A landscape with many peaks, sampled at points; each row gives a point and its height.
A climber steps from a point to whichever of its 2 nearest points has the largest rise for the distance, and stops where none of them is higher. Distance is the straight distance between rows; heights are no part of it.
<91> height 571: [ 96 108 117 102  91 160 168 136 103 153 110  90 168 119 156 133 126 117
  75 116]
<603> height 496: [114 142 145 133 139 112 162  76  85  96 172 120  86 154 116 109 153 141
 170 151]
<640> height 189: [101 143  95 123 118 143 139 110 128 115 121 106 105 148 172 133 129 126
 133  97]
<1194> height 605: [117 135 140  90 136 131 109 110 106 160 133 180 177  93 118 133 129 123
 125 174]
<653> height 504: [138 122 132 168 140 158 158  50 119 110 155 175 149 135 128  88 176 169
 215 164]
<400> height 383: [128 146 140 181 194 180 145 138 133 109 139 126 125 130 134 109 145 174
 178 173]
<485> height 280: [114 124 109 159  73 123 110 171 163 159 120  69 143  66 120 107 176 102
  47  76]
<1040> height 168: [128 149 110 113 122 120 101  86 134 108 128  69 104 135 161 101 127 118
 107  68]
<346> height 518: [ 83 144 116 132 139 107  64 193 129 137 132 137 142 133  95 122 145 112
 108 115]
<25> height 572: [ 74 136 118 148  78  95 138 121 140 148 124 143 171 102 148 145 139 105
 154 123]
<1106> height 212: [132 145 177 111 104 134 115 151 148 165  99 126 173 158 150  95  90  84
 116 120]
<1146> height 457: [ 92 119 102 133 121 129  84 178 133 148  92 110 157  84  94 124 143  95
  85 123]
<475> height 169: [158 132 135 104 136 124  98 103 103 157 101  67 126 152 145 110  95 102
 137 130]
<469> height 488: [ 93 122 112 141 137 148 137 148 134 152 100 128 155 111 114  85  61 111
  71 133]
<1236> height 263: [179 142 154 118 137 161 156  87  77  90 161 138 118 136 146 147 138 179
 180 173]
<634> height 312: [159 135 116 123 138 165 135 169 129 115 121 124 128 140 159 183  99 106
 166 120]
<1282> height 451: [109  86 139 149  92 129 181 169 128 166 132  91 142  80 114 174 177  85
  88 135]
<1083> height 277: [130 107 110 125 114 180 170 150 156 145 157 132 167 138 169 170 104  86
 156 118]
<781> height 436: [130 155 135 156 143 154 193  74 102 140 143 155  76 143 159 106 119 181
 170 145]
<557> height 442: [124 138  77 121 180 149 116 128 160 127 190 151 112 152 112 143 115 171
 133 144]
<1048> height 163: [175 137 163 129 158 113 189 125 127  93 179 118 102  92  97  95  82 172
 181 172]
<848> height 160: [130  95 147 143 150 138  64 129 108  90  81 118 153 132 102  61  88 124
  49  78]
<661> height 332: [152 115  77 193 124 171 189 103  80  87 159 184 124 160 126 172 138 179
 171 160]
<486> height 173: [178 152 140 151 181 147 168 152 131 120 173  86  89 102  74  63  84 201
 172 153]
<1118> height 404: [ 74 103 126 142  75 146 165 115  97 145 165 173 110 152 159 128 169 113
 183  91]
<318> height 598: [113 139 163 152 146 113 112 123 161 138 108 153 106 132  94 178 142  85
 113 175]
<1203> height 500: [124 124 121 126 170 121  93 124 159 122 155 135 109 121 117 142  87 141
 107 135]
<251> height 643: [106 131 146 103  93 102 140  83 163 132 156 146 147 139 118 189 147 129
  97 135]
<908> height 396: [ 98  99 103 131 125 129 108 133 135 145  97 115 123 103 123  60  58 103
  70  78]
<880> height 401: [156 150 120  89 147 112 145  65 146 115 166 122 112 141 112 115 113 158
 140 147]
<917> height 310: [132 120 108 181 116 130 184  92 102  85 112 166 139 148 160 167 152 171
 178 156]
<330> height 243: [166 100 158  81 164 117  91  77 132  90 131 100 118 133  95  49 122 134
  70 116]
<830> height 350: [140 114 132  76 158 111 138  75 139 117 144  93 112 110 107  72 121 115
 152 145]
<168> height 210: [116 121 102 100  94 132  92 115 139 102  96  79 121 118 119 100 133  89
  87  73]
<735> height 412: [133 160 116 151 149 108  97 117 115  98 166  74  98 159 128 126 106 153
 150 112]
<588> height 305: [123 125 160 123 101  69 121 139 141 134 150 211 157 186 125 157 160 142
 158 159]
<749> height 502: [121  95 133 120  80  80 154 139 109 137 164 171 161  89 125 201 174  91
 146 131]
<797> height 469: [129 123 120 168 131 170 191  63  92 125 161 201  97 144 131  98 137 179
 203 164]
<314> height 642: [117 147 116 146 161 117 114 147 124 149  65 124 131 140 104  61  62 145
  84 153]
<1192> height 264: [105 137 163 142  99 113 138 156 102 183 131 128 160 153 103 164 154  83
 111 148]
<1090> height 398: [116 154 142 138 119 129 179 107 133 138 108 165  90 179 170 117 112 145
 162 142]
<785> height 437: [136 114 114 160 156 108 103 130  86  85 173 147 131 105 149 137 143 141
 229 132]
<385> height 397: [118 127  79 119 138 142 121 143 172 123 166 169 132 147 138 157 152 142
 151 125]
<577> height 122: [130 128 117 185 132 122  76 138 111 112  80  79 162 133 120  59  80 124
  69  93]
<618> height 245: [145 110 117  84 150 132 130 116 127 144 118 124 109 140 136  86  47 164
 105 113]
<1235> height 501: [138 117 114  94 109  81 165 126 131 127 134 161 161 185 157 132 156 166
 172 118]
<134> height 546: [163 112 151 144  95 149  77 175 164 136  40 114 165 123 126 103 107 107
  26  79]
<468> height 686: [128 145 114 125 138 157  64 132 168 137  98 136 159 110 133  90  99 124
 108 110]
<1315> height 532: [121  92 116  60  94 107 164 130 130 138 120 120 153 150 150 152 185 152
 140 115]
<733> height 240: [ 97 129 154 162 128 124 120 158 122 137 140  97 181 176 190 130  96 135
 147 122]
<1004> height 630: [144 106 165 123 111 131  93 171 151 133  78 144 109 136 121  76 101 104
  53 103]
<306> height 568: [108 102 106 130 134 147 175 166 118  93 107 115 182 121 126 154 133 103
 126 147]
<117> height 458: [105 180 142 162 153 151 108 124 130 104 113 142 131 135 138 117  97 163
 112 164]
<1133> height 316: [137 159 133 124  67  94  93 177 174 179 121 114 161  84 119 153 128  98
  83 104]
<221> height 292: [170  97 123  77 175 150 113  81 143  85 129  96 109  97 115  49 118 149
 117 125]
<974> height 424: [134 121 166 131 101 103 120 140 164 130  83 101 121  86 107 152 111  63
  70 121]
<776> height 448: [153 145  98 113 136  99 180  84 109 102 166 143  97 156 113 144 122 160
 171 148]
<73> height 246: [195 160 144 111 149 150 111  78  93 113 157 145 143 101 130 128 126 198
 158 180]
<92> height 214: [104 140 127 134 107 118 120 208  87 123 108 111 112  89 120 166 116  88
  95  92]
<999> height 472: [148  76 117 102 145  99 184 115 127 134 165 143 161 182 130 124 149 148
 195 145]
<284> height 361: [143 145 155 203 168 167 158 151 105  84 166 141  82 134 124 123 149 215
 178 161]
<52> height 284: [160 131 110 130 135 145 152 118  76 104 117 156 136 147 167 162 148 169
 197 158]
<160> height 486: [113  77 121 120 105 108 125 143 108 108 184 189 116 110 135 193 188  99
 173 124]
<585> height 188: [177 174 126 126 164 150  88 117 108  92 124 139  81  62 112  80 109 179
 149 159]
<1007> height 425: [106  86 132 170 103 139 159  83  89 129 169 171 132 175 137 135 170 115
 199 130]
<729> height 559: [123 141 135 117 123 119 137  71 126 135 140 159 143 147 138  94 185 154
 179 151]
<162> height 328: [ 91 120  95 116 127 110 146 130 165 131 114  96  90 111 141  88  68 114
  95  72]
<654> height 622: [114 126 133  64 121 117 119  78 147 127 110 150 139 135 123 104 180 141
 134 136]
<554> height 444: [138  88 106 114 180 131 175 106 142 146 185 119 135 167 121 101 123 188
 173 169]
<547> height 224: [109 145 177 149 112 137 124 152 141 135 111 101 134 178 148 119 104 113
 105 121]
<10> height 453: [134  90 122 163 118 103 184  76  60  99 163 136 105 163 128 139 164 127
 204 132]
<723> height 522: [136 182 139 149 165 137 107 154 107 134 113 120 125 161 117  76  65 177
  90 161]
<166> height 149: [203 163 127 108 165 164  93  71 130 109 100 108  53  68 133  80 106 182
 129 139]
<279> height 107: [157 120  99 138 151 145 106  78 118 162  99  69 103 156 106  77  74  99
 108 116]
<1069> height 680: [142 154 143 153 185 130 116  94 136 137 113 127  46 135 136 148 137 174
 119 167]
<656> height 272: [155 122 119 105 110 112  78 174 148 167 139 108 124 110 105 166  78  57
  89 101]
<1247> height 613: [180 125 160  74 150  98  99 107 103 151  79 152 103 111  89 110  81 131
  73 155]
<280> height 256: [114 115 141 136 112 153 153 146 144 158 156 144 169 158 201 154 117 144
 158 127]
<697> height 201: [173  85 160 107 167 147  61 114 124  74  92  90 137 135 103  34 113 127
  78  94]
<116> height 296: [136 137 132  91  81  82  79 139 138 167 128 131 153 105 109 136 100  89
  78  95]
<389> height 563: [128 155 125 132 106 166  62 167 161 126  65 129 181  97 122 101  95 126
  50  99]
<1374> height 196: [129 149 142  80 129 126 118 136 113 156 116 111 164 149 127  95 105 110
 143 138]
<1135> height 372: [161 165 124 123 159 140  93 106 116 103 191  95 108 153 175 141 123 163
 170 107]
<470> height 293: [123 108 168 139 119  83 128 136 169 173 114 160 139 184 134 164 153 135
 160 152]
<219> height 499: [118 131 165 168 146  95 109 114 156 116  76 102 112 126 103 145 110  85
  94 144]
<248> height 554: [ 87 116 117  92  97 111 130 112 117 168 134 162 177  73 125 145 142 113
 129 127]
<130> height 411: [106 158 169 170 147 167 135 132 151  83 133 133 134 155 158 113 144 155
 163 160]
<1257> height 247: [122 131  98 115  78 107 104 151 133 125 114  71 131  74 109 131 148  86
  50  46]
<1308> height 202: [ 99 129 115 102 106 136 142 189 113 122 140 146 123  67 104 158 149  97
  79 111]
<1075> height 239: [ 99 132 100 138 155 155 126 113 141 106 113  88 118 134 135 104 154 109
 149 123]
<1105> height 143: [ 76 115 122 119 137 147 118 146  99 153 129 132  82 110 150 134 168  90
 139  91]
<158> height 718: [130 100 162  96 152 112 119 143 119 132  83 144 102 102 105  81  86 130
  62 121]
<959> height 222: [174 177 135  99 163 152  50  96 106 121 140 132 129  85 137 104 122 173
 138 153]
<597> height 278: [113 115 127 111 139 144 154 129 169 119 147 115 125 131 117  69  49 134
 119 106]
<698> height 367: [ 91 165 135 161  96 141 176 118 133 129 117 162  97 173 152 174 136 114
 155 125]
<55> height 606: [107 153 165 127  79  75 151 116 170 141 132 160 168 111 128 140 123 112
 122 129]
<1249> height 244: [118 140 136 118 122 116 117 138  62 168 116 111 159 140 103 191 117 115
 102 154]
<1325> height 313: [124 136 103 161  69  96 146 176 178 154 144  67 160  83 133 152 175 106
  96  68]
<111> height 47: [158 110 144 122 145 140  97 105 132 137  74  90  65 133 119  60 101  96
  91  90]
<93> height 526: [114 111 142 163  94 128 166 147 139 143 133 154 134 105 136 200 176  81
 164 122]
<886> height 341: [ 98 125 126 170  95 125 171 126 162 101 145 169 122 185 140 161 175 116
 164 118]
<996> height 672: [146 129 161  64 142 121 108  89  92 138 128 142 125 105 116 115 119 150
 105 164]
<272> height 498: [109  86 135 137 132 144 164 151 118 144  87 104 158  98 112 166 152  78
 120 156]
<89> height 497: [135 137 141 183  49 128 181 180 139 165 143 146  97 116 134 202 200  81
 130  96]
<188> height 159: [ 85  94 118 118 119 160 141 146 138 143 148 101  99 110 169 138 134 104
 112  84]
<864> height 279: [100 110 158 169 134  97 133 152 104 161 124 147 156 180 120 163 162 117
 165 146]
<1230> height 423: [138 126 160 140  78 127 160 140 160 146 109 101 123  66 123 177 153  64
  90 124]
<1307> height 378: [103 108 110 145 127 114  90 124 172 133  81  84 149  92  99 139 168  93
  96 118]
<571> height 213: [161 119  87  97 180 134 148 141 142 151 133 144 102 121 131 106  69 182
 124 155]
<906> height 336: [126 129 108 122  75 103 130 182 175 157 143 123 151  94 147 167 145 115
 118  83]
<1294> height 716: [113 127 119  71 124 120 109  96 143 123 116 141 139 133 114 164 152 131
  78 135]
<1160> height 187: [169 141 106 123 196 134 136 177 128 115 156 112  85  96 117  98  84 187
 146 147]
<370> height 576: [118 152 111 119 136 110  66 161 163 107 130 119 142 119 109 115  91 117
 102 106]
<704> height 418: [142  93 125 166 159 147 186 120 134 144 166 176 135 177  95 129 129 188
 170 176]
<512> height 90: [175 141  97 126 168 158  73  94 126 128  78 108  52  94 135  81  96 127
 111 114]
<289> height 302: [115 123 101 120 164 120  97 125 152  90 104  96 134  96 114 126 173 124
 126 138]
<108> height 227: [129 157 134 124 111 114 107 159  70 130 119  96 134 125 133 182 113  78
 121 120]
<253> height 75: [137 142  99 168 141 110  52 141  87 132  59  90 125 127 117  98  99 115
  99  98]
<942> height 344: [156 138 104 102 145 141 102 139  90 103 150  93 138 147 174 172 125 134
 162 111]
<750> height 455: [107 129 136 140 123  99 116  98  90 101 169  97 108 156 126 142 119 110
 150 123]
<583> height 465: [128  96 110  96 137 102 131 126 103 113 153 159 128  93 137 157 162 125
 196 134]
<422> height 567: [123 115 130  61 115 124 150 134 160 152  75 134 147 138 128 112 201 118
 116 133]
<50> height 348: [175 144 123 202 149 193 172 113 102  84 159 174  73 155 118 148 144 204
 176 173]
<635> height 193: [ 72 133 143 122 109 116 146 180 111  98 163 138 127 133 113 167 176 113
  96 116]
<606> height 319: [119 134 129 157  82 108 147 152 115 108 131 212 135 193 122 181 182 119
 149 136]
<784> height 360: [133 118  90  77 121 119 121 173 178 145 155 144 115 131 143 160 125 118
 123  89]
<690> height 632: [ 96 124 105 109  84 134 170 145 109 108 126 108 185  98 140 185 147 119
 102 113]
<951> height 248: [102 158 127 130  99 134 129 156 161 169 139 116 168 156 100 144 155  60
 115 129]
<1324> height 678: [151 133 161 135 152 111 105 101 147 118 116 167  88 124 125 157 136 135
 144 189]

Where does a climber stop that starts at each point below?
<1105> -> <468>
<188> -> <468>
<512> -> <314>
<1374> -> <603>
<1048> -> <314>
<486> -> <314>
<577> -> <603>
<661> -> <314>

Call two points neighbours if one is among the 2 nearest of the other. Go from one point of each pair to the other, from neighbour to neighbour, staying as high as possible. Name the lowest point that can't be avoided.
<603>, <158> -> <886>
<654>, <468> -> <134>
<158>, <1294> -> <248>
<1069>, <690> -> <1230>
<996>, <158> -> <1247>
